The views of a scene show one set of named points, each view turned or mirrored, and shifted as a whole, with a little noise and some points left out.

Scene 1
View 1
Tasis: [ -7   0  -8 -15  19 -30 -56  -5 -17  24  39   1   5  24   0   2 -23 -28
 -12   4   0]
nosi: [-21 -22 -17  27  17 -26 -30  47 -13  73  75  19 -37  50  -4  33  36  -7
  -7  30  26]
mumup: [-23  13   2 -15  19   5 -56 -24 -19  37  24 -10 -31  16 -13 -11 -10 -22
 -30  -8  15]
baza: [  7   1 -10 -25 -18  -6 -19  17  -6  25   9  20  -8  38 -11  15  -9 -37
 -29  14   5]
zigo: [  2 -12 -15  -9   6  -3  12  35  -6  39   9  25 -37  28 -21  13  18  -5
 -16   0  22]
Giv: [  3  -3 -39  15  55 -58 -36  19 -40  25  69   7   2  29  13   5 -11 -15
  19  -9   8]
fepo: [  2 -13 -11 -18  26 -13  -2  12  -3  28   4  16 -23   5 -24  -8  -2  -4
  -8 -10  14]
miro: [-14 -21  -7 -25 -27  -6  -7  20  28  42  -8  29  -1  11 -31  10 -13 -33
 -16  23   3]
gipu: [-47 -10 -34  18  35 -16 -20 -13  -3  49  29  -4 -20 -22 -26 -19 -16 -15
  16 -21  12]
gir: [-15  -2 -24  11   9   5   1  19 -13  48  19  15 -43  22 -20   8  22 -11
 -14  -7  27]
fon: [ -9 -30  -3 -20   9 -39 -43  22  11  42  37  20   9  21 -12  15 -14 -25
  -2  26   2]
Von: [ 15 -19  -5 -31  -2 -17   0  35   7  25   0  30  -6  30 -19  14  -2 -18
 -17  13   9]
Lika: [ -9  10 -39   3   2  10  21   9 -14  26  -5  17 -34   8 -24  -4   1 -22
 -11 -21  18]
vunuf: [ -3 -13 -38  -8  -9 -36  -4  21   7  18  12  25  25  10 -12   8 -35 -39
   9   8  -9]
fezet: [  2 -31  14 -29  27 -28 -31  25   5  43  28  18 -15  27 -17   9   5  -1
 -13  13  16]
futo: [-24  10 -28  17  26  -6 -32   0 -32  45  45  -2 -39  24  -6   2   7 -18
 -12 -12  22]
gonu: [ -3  13 -37  18  15 -39 -45  20 -39  29  72   7  -4  55  19  21  -5 -35
  -4   9   7]
zotad: [ 28  24 -21  -3   2   2  -7  33 -50  21  29  20 -46  72   6  26  32 -16
 -43  -1  27]
zuk: [ -2 -11 -21  -9   4 -16  -4  25  -4  36  15  22 -14  22 -16  10  -1 -22
  -7   5  11]
kagit: [-28 -18   3 -17  34 -13 -35  -8   5  44  20   0 -22  -6 -25 -14 -11  -6
  -6  -9  14]
Zuki: [-28 -24 -14  -1  15 -46 -60  10   7  49  60   6  15  15  -5  11 -24 -30
  10  25  -3]
View 2
zigo: [ 12  -9  23 -19  17  16  24   9  -1  -1   0  35 -42   6 -29  44 -31  14
  28   6 -13]
zotad: [ 11  15  33  -2  43  34  49  -2   6  41   9   9 -83  17 -17  59  -4   9
  -2  16 -29]
miro: [ 29 -23 -21 -23   9  -4  14 -10  -3 -50  21  44 -30 -18 -26  23 -12  58
  -2  -6  -5]
gonu: [-22  48   7   5  16  27  37 -53  42  27  19   8 -47   3  16   9  -9  19
  -7  -1 -14]
fon: [-35  11  -4 -20   6   1  10 -19  16 -22  16  36 -22 -21  -4  -3  -7  40
  11  -3  -4]
nosi: [-30  40  38  -5  15  18  53 -31  31  11 -19  66 -27 -21  21  57 -31  21
  24   2 -17]
kagit: [-25  -5   7 -21  -2   2   5  14  27 -18 -27  20 -24  20 -18 -18 -48  33
   6 -13 -11]
gipu: [  4   4   1  -4 -18   9   9 -13  42 -22 -30  18  -8  34  -7 -20 -76  19
  17 -22  -8]
Von: [  1 -15   5 -23  17   9   7   3 -13 -14  30  29 -42 -12 -34  22  -7  25
  23   9  -8]
futo: [ -2  23  15   2   8  21  38 -12  42  10 -27  17 -44  31  -1  15 -49  22
  -6  -9 -21]
zuk: [  5  -2   4 -13   9  12  15 -11   6  -9  12  27 -35   1 -20  19 -27  21
  20   2  -9]
Zuki: [-42  28  -6 -10  -1   3  16 -40  38 -21   7  35 -13 -18  14 -17 -18  42
   3 -13  -3]
Lika: [ 46 -15   3  -6   6  18  14   1   8  -7  -4  12 -42  35 -33  21 -54  10
  16  -3 -13]
fepo: [ -1 -12  13 -23   7  12   1  14   5  -8  -4  14 -35  20 -30   3 -39  13
  24   2  -9]
baza: [ 10  -5  -9 -16  23  10  23  -4   5 -12  21  15 -55  -1 -24  19   0  41
 -10   3 -13]
gir: [ 19   1  22  -7  10  19  31   1  17   3 -20  33 -41  19 -18  42 -48  17
  15   0 -21]
Tasis: [-32  18  -5 -11   9  11  13 -17  33   0   6   4 -39  11  -3 -22 -12  36
 -11  -6 -12]
View 3
nosi: [ 21 -31 -37  -7  45 -30 -28  26 -62 -73  22 -22  13  27  14 -17 -42 -37
  23  -9  54]
zuk: [ -4  -3 -29  -9  20  -6 -23  23 -15 -10 -13  -7  12  45  -5  -5 -44 -15
  28  11  31]
futo: [ 16 -14 -18 -22  24  11 -24  46 -13 -33  30 -11  24  24  29  -1 -54 -28
  11 -12   9]
Lika: [-15   8 -33  -1  11  28 -14  36  -1  -6  -7   3  33  63   8   8 -69 -10
  25   9   4]
zigo: [-26 -17 -40   0  16  -4 -23  27 -31 -25 -13  -4  18  51   2  -3 -71 -14
  32  16  31]
vunuf: [ 19  30 -23  -8  20  -6 -21  12  11  17 -23 -13   8  48 -22   1  -7 -10
  29  10  35]
fon: [ 18 -10  -4 -26  21 -25 -37   8 -21   3  -7  -9  -8  24 -13 -24 -10 -22
  22   7  51]
mumup: [  1 -29   5 -48  13   5 -40  42  -6   1  22   2   6  13  20 -17 -45 -20
   6   4   4]
Giv: [ 41  -2 -18   1   6  -6 -21  33   9 -30  11 -51  18 -19  12  13 -23 -32
  18 -17  48]
miro: [-11   4 -18 -24  28  -8 -31  10 -23  17 -21  21  -2  77 -21 -23 -29  -9
  27  25  29]
Von: [-26  -9 -33 -11   9 -19 -29  18 -18   1 -33  -1  -1  41 -19  -7 -44  -7
  36  28  35]
gir: [ -9 -13 -34  -7  22  11 -20  35 -29 -31   8  -1  27  57  17  -4 -73 -19
  23   3  18]
baza: [-18  -3 -34 -35  26 -22 -36  33  -5  -1  -9   1  -3  39 -14  -8 -35  -6
  28  26   6]
kagit: [  9 -25  19 -21  -1  23 -27  23 -18  12   7   3  14  35  21 -19 -48 -22
   9  -3  34]
fepo: [-13 -15 -11  -4  -5  14 -22  24 -12   7 -16  -3  18  37   6  -2 -64 -14
  25  10  33]
zotad: [-33 -24 -73 -19  28 -29 -32  60  -9 -59   5 -21  12   7   7  15 -76 -12
  35  19  -3]
Tasis: [ 18 -12   1 -38  12 -10 -36  32   6   5  10 -16   0   1   5  -8 -18 -21
  11   0  23]
fezet: [ -7 -33  -4 -19   6 -16 -37  15 -36  -8 -12  -8  -2  18   0 -21 -47 -20
  25  12  53]
gonu: [ 32   0 -38 -26  34 -27 -31  43   4 -43  27 -39   8  -9   6   6 -15 -28
  18  -8  21]
gipu: [ 38   3  13  -6   8  47 -14  21  -8   4  17  -2  35  53  25  -7 -43 -27
   5 -21  29]
View 4
fezet: [-16 -16 -21 -20 -50 -18  42  35   6  14  16   2  11   1 -10  22  31   1
  15  -5  37]
Von: [ -9 -22 -29 -25 -28 -19  48  15 -12  -3 -13   5   1  21  -9  17  35  34
  -3  -9  36]
vunuf: [  6 -10 -10 -31 -22  -8  22  21 -31 -11 -41 -19  -8  12 -54  -3  16  28
  -5   2  16]
fon: [-19  -8 -12 -29 -43 -25  28  37 -10  15  -7 -17  10  -3 -46   7  34   1
  16   4  36]
fepo: [ 16 -16 -28 -21 -34  10  38  25   0  -3  -2  14  -9  12   2  20  15  10
   4 -11  12]
zigo: [ 14 -40 -28 -31 -19   5  41  22  -2   6  13  17   6  26   4  33  24  37
  14 -20  32]
miro: [  0  -2 -45 -53 -13 -15  44   9 -15   4 -28  -2  -3  23 -31   5  51  15
  17 -12  37]
Tasis: [  0 -12   5  -6 -49 -11  14  17 -15   0  -1 -16  -2 -32 -36  12  30  -7
  29   5  12]
mumup: [ 14 -16 -10 -14 -41   2  21   2  -5   4  11   5  -5 -36 -13  24  47 -18
  50  -7   7]
zuk: [ 12 -30 -17 -30 -23  -2  31  23 -11   5  -4   2   3  15 -21  19  25  26
  12 -11  27]
kagit: [ 19   2 -25 -28 -44  14  27  34  10   9   7   7 -10 -11 -15  14  21 -30
  29 -10   4]
futo: [ 34 -43   4 -22 -26  22   7  23  -6  13  26   4   1 -19 -20  33  20   6
  52 -13   9]
Lika: [ 46 -31 -25 -33  -6  29  29   6 -12  -8 -11  18 -14  17  -2  25  17  30
  16 -23   4]
baza: [  2 -25 -22 -22 -22 -18  36  -7 -23  -8 -10  -3   3  -5 -17  18  54  30
  25 -10  32]
gir: [ 31 -45 -20 -35 -15  21  26  22  -3  12  19  17   3  14  -6  37  23  25
  35 -21  22]
nosi: [ -4 -67  12 -40 -31  -4  15  59   3  44  48  -7  35   8 -39  39  24  28
  50 -13  54]
gonu: [  5 -56  37  -1 -36  -8  -6  25 -29   9  17 -23  14 -29 -50  26  19  30
  38   6  24]
Zuki: [-13 -10   6 -33 -45 -16   9  47 -12  24  -1 -28  11 -16 -69   2  27 -13
  34   7  29]
Giv: [ 10 -46  39   7 -54   5  -4  52 -15   7  14 -19   6 -19 -44  23 -14  18
  11  10   6]

Which points are out of place in each view (at most two, in the order of its rows)? Write none if all are in place.
view 1 -> mumup
view 2 -> miro
view 3 -> none
view 4 -> none
